The views of a scene show one set of named points, each view turned or mirrored, and shifted as a whole, with a little noise and some points left out.
In the rows, zero is written as 128.

Scene 1
View 1
j120: [ 91 103  80 128 146 148 179 123 107 125 205 153 114 143 119 131  75 106
 145 162]
j441: [139  94  76 109 192 150 113 134  96 148 152 160 138 108 143  95  71 126
 143 114]
j174: [ 93  90  79 119 169 213 145 128 152 139 173 146 171  67 205 118  42 154
  96 126]
j684: [132 137  85 110 159 154 146  77 111 128 144 102 110 107 145 145 117 106
 128 141]
j890: [125 126 118 157 168 175 101 139 152 112 140 149  93 106 202  96  80 145
 123 133]
j202: [155 157 129 122 179 151  97  80 147 123 137  73  96  64 204  79 120  97
 141 122]
j614: [174 159 142 157 186 141  76  60 143 112 159  68 103  47 212  40  87 118
 161 116]
j74: [117 127  84 155 141 150 152  71  95 103 162 128 117 112 118 146  92 138
 132 137]
j938: [ 98 123 107 182 142 182 135  79 135  92 175 126 139  58 176 106  64 162
 120 116]
j582: [153 137  99 130 174 153 107 104 121 124 123 126  92 120 167 125 104 128
 130 137]
j339: [ 94  82  65  96 182 160 117 147  81 144 125 175 171  60 117  98 117 112
 125  59]
j437: [131 111  73 103 173 182 149 113 133 146 162 130 126 127 178 147  63 134
 113 163]
j131: [129 119  83  69 181 192 146 144 163 162 144 121 102 137 208 148  91 102
 105 174]
j353: [104 134 131  86 175 162 115 199 177 140 129 139  44 140 204  93 153  50
 132 150]
j698: [105 103  96 131 176 162  98 146 110 124 128 167 134  70 151  81 108 126
 130  78]
j803: [117 118  87  90 170 172 155  91 134 146 179  95 140  80 177 116  88  95
 129 140]
j439: [153 156 124 116 175 167 107 118 167 129 123 100  60 125 216 119 119 104
 123 162]
j718: [132 122 115 127 176 158 121 145 153 132 172 135  81 136 193  90  77 106
 144 162]
j6: [195 134  59  81 193 143 117  91  91 157 102 120  93 165 140 173 105 125
 127 162]
j105: [102 136  87  96 143 178 189  76 145 131 180  84 112 112 171 166 104  93
 115 175]
j780: [121 130  97 129 154 181 135 155 153 121 125 161  59 176 180 166 100 133
 104 180]
View 2
j437: [142 148 132 137 142  90 130 124  93 152 102 160 133 151 136  73 137 121
 107 141]
j339: [227 130 176 163 119 120 140 117  98 118 134  64  58 155 102  62  70 166
 118 104]
j441: [182 126 184 144 131  91 124 118 116 128 114 112 100 149 148  82  83 137
 142 130]
j202: [133 177 194 124 135 177  73 100 109 170 122  92 169 132 120 159 123 158
 115 151]
j614: [113 145 222 136 129 183  54 105 121 171 113  60 196 120 164 170 116 150
 122 144]
j174: [142 119 148 178 122  99 117 130  53 150 130 105 144 148 140  37 154 123
  86  95]
j698: [193 144 190 153 119 123 120 104 101  95 149  64 114 143 124  86  91 161
 119 120]
j131: [141 185 140 123 143  86 110 106  73 160 133 190 131 161  93  82 155 130
 125 151]
j582: [159 179 164 110 152 123 120 111 124 122 111 123 152 137 137 120 106 140
 111 158]
j684: [158 166 128 130 139 150 136 119 127 152  84 131 116 142 117 120 117 149
  95 163]
j120: [144 121 115 171 106 104 155 108 133  97  90 164  91 148 147  87 135 143
 122 178]
j938: [128 120 144 177 112 151 125 124 101 110 108  65 171 125 170  88 144 139
  66 126]
j6: [185 196 144  69 188  93 142 130 140 165  72 175 120 151 126 115  76 123
 122 166]
j439: [129 211 168 102 148 130  90  91 102 134 137 152 180 140 111 139 143 143
 121 172]
j105: [121 161  92 152 124 149 133 115 102 169  83 170 119 147 103 108 170 145
  84 172]
j780: [148 204 123 107 148  76 142  97 107  71 138 186 162 147 123  88 146 128
 107 177]
j353: [150 217 181 123 113 112  85  55  91  91 189 174 126 156  63 132 150 172
 165 187]
j74: [156 136 116 147 132 142 161 127 145 109  70 111 122 133 158 105 113 144
  80 163]
View 3
j698: [112  78 171 107 130 123 120 150  88  72  99  79 158 124 145 131 134 109
 180 105]
j353: [ 92  72 165  45 139 103 140 192 140  51  85 206 183 142  58 170 200 131
 161  79]
j718: [134 111 136  93 118 111 124 131 142  71  99 170 192 161  73 148 129 147
 175  92]
j938: [127 120 176 156 107 113 123  96  83 133 116 106 158 173 135  86 119 156
 180 123]
j614: [ 90 106 121 142  86 144 159  86 143  76 182 163 187 112 164  94 144 188
 196  77]
j131: [ 96 148 134 102 117 126 126 169 163 107  70 151 166 160  43 179 155 127
 123 109]
j339: [110  95 162 109 142 117 121 148  84  70  69  42 121 100 155 147 141  62
 166 131]
j74: [128  97 121 126  90 108 134  77  93 105  67 112 132 183  98  78 120 115
 137 128]
j174: [122 177 183 157 130 122 106 147 118 146  98  85 165 158 108 158 117 141
 168 134]
j439: [ 78  92 129  96  93 143 145 152 152  87 112 185 185 162  67 130 165 164
 135  75]
j780: [116  81 146  80 103 126 113 168 124 101  53 153 183 214  22 137 128 138
 118  90]
j684: [ 94 110 109 118  92 120 149 100 125  99  75 135 128 155  91 105 156 114
 123 122]
j803: [103 161 130 133 116 106 144 108 140 108  93 139 136 133 104 140 161 122
 152 133]
j105: [100 157 127 126 103  96 149 100 137 133  65 171 124 178  59 117 174 128
 117 141]
j120: [166 124 131  99 123  72 122  86 107  86  42 139 140 183  66 126 118  97
 160 141]
j890: [118  90 167 112 112 133 116 150 115  96 114 134 197 170  97 127 122 162
 172  84]
j437: [120 151 125 126 107 125 118 129 142 115  71 119 160 172  62 151 118 125
 132 122]
j582: [ 99  83 116 106  90 142 133 127 128  81  95 128 167 158  92 114 130 134
 136  89]
View 4
j803: [ 58 109 160 134  89 143 153 145 171 171  77 129  88 141  99  75 103 138
  69 119]
j74: [ 58 101 146 129 127 132 187 137 187 163  79 113 130 150 155 104 166 141
 141 134]
j105: [ 36  99 166 106  66 178 198 147 190 144  66 123 108 160 120 109 106 117
  71 126]
j684: [ 74  98 167 140  83 151 169 152 188 157  62 110 118 169 124  95 133 146
 120 121]
j780: [105 174 109 106  27 179 162 145 204 106 105 159 140 170 158 122 160 135
 113 137]
j582: [114 134 142 143  72 152 125 159 191 138  66 124 125 150 134  93 160 144
 135 129]
j698: [113 166 130 183 132 105 128 143 166 179 107 170 100 144 102  88 146 167
 140  98]
j6: [113  94 150 134   9 139 138 157 198 152  74  79 141 213 151  71 163 188
 122 149]
j339: [ 95 146 136 198 132  74 156 135 157 215 130 165  95 186  87  83 132 201
 129  88]
j441: [ 98 142 125 151  99 103 126 125 170 182 121 132 107 153 128  51 145 185
 114 128]
j174: [ 53 142 107 130  96  95 139 157 155 190 112 176  76 119 106 108 150 121
  38 134]
j890: [113 174 115 137  92 147 109 155 181 135  86 166 109 109 128  99 162 121
 115 129]
j614: [116 117 172 160 135 154  55 170 174 149  12 105  86  61  98  49 137 107
 128 124]
j120: [ 44 135 133 101 113 152 203  96 186 151 129 131 123 152 161  73 126 159
 114 131]
j437: [ 67 127 124 110  52 133 153 145 180 159 103 134 109 155 135  89 144 143
  66 147]
j353: [142 211 150 145  37 222 129 134 199  95  95 179 111 159  92  79  75 152
 123  83]
j202: [115 121 178 162  97 168  90 174 181 143  24 119  94 110  89  74 119 120
 121 110]
j718: [102 170 131 114  75 176 119 126 187 122  97 143 110 116 136  60 123 137
 104 131]
j938: [ 55 128 127 136 156 117 146 157 167 170  72 155  96  89 128 119 171  97
 106 131]
j131: [ 88 150 133 114   9 166 144 152 186 137  99 150 104 171 112  90 111 144
  52 129]

Which points are out of place in each view (at most two, in the order of its rows)? Write none if all are in place.
view 1: j174
view 2: j120
view 3: j938
view 4: j582
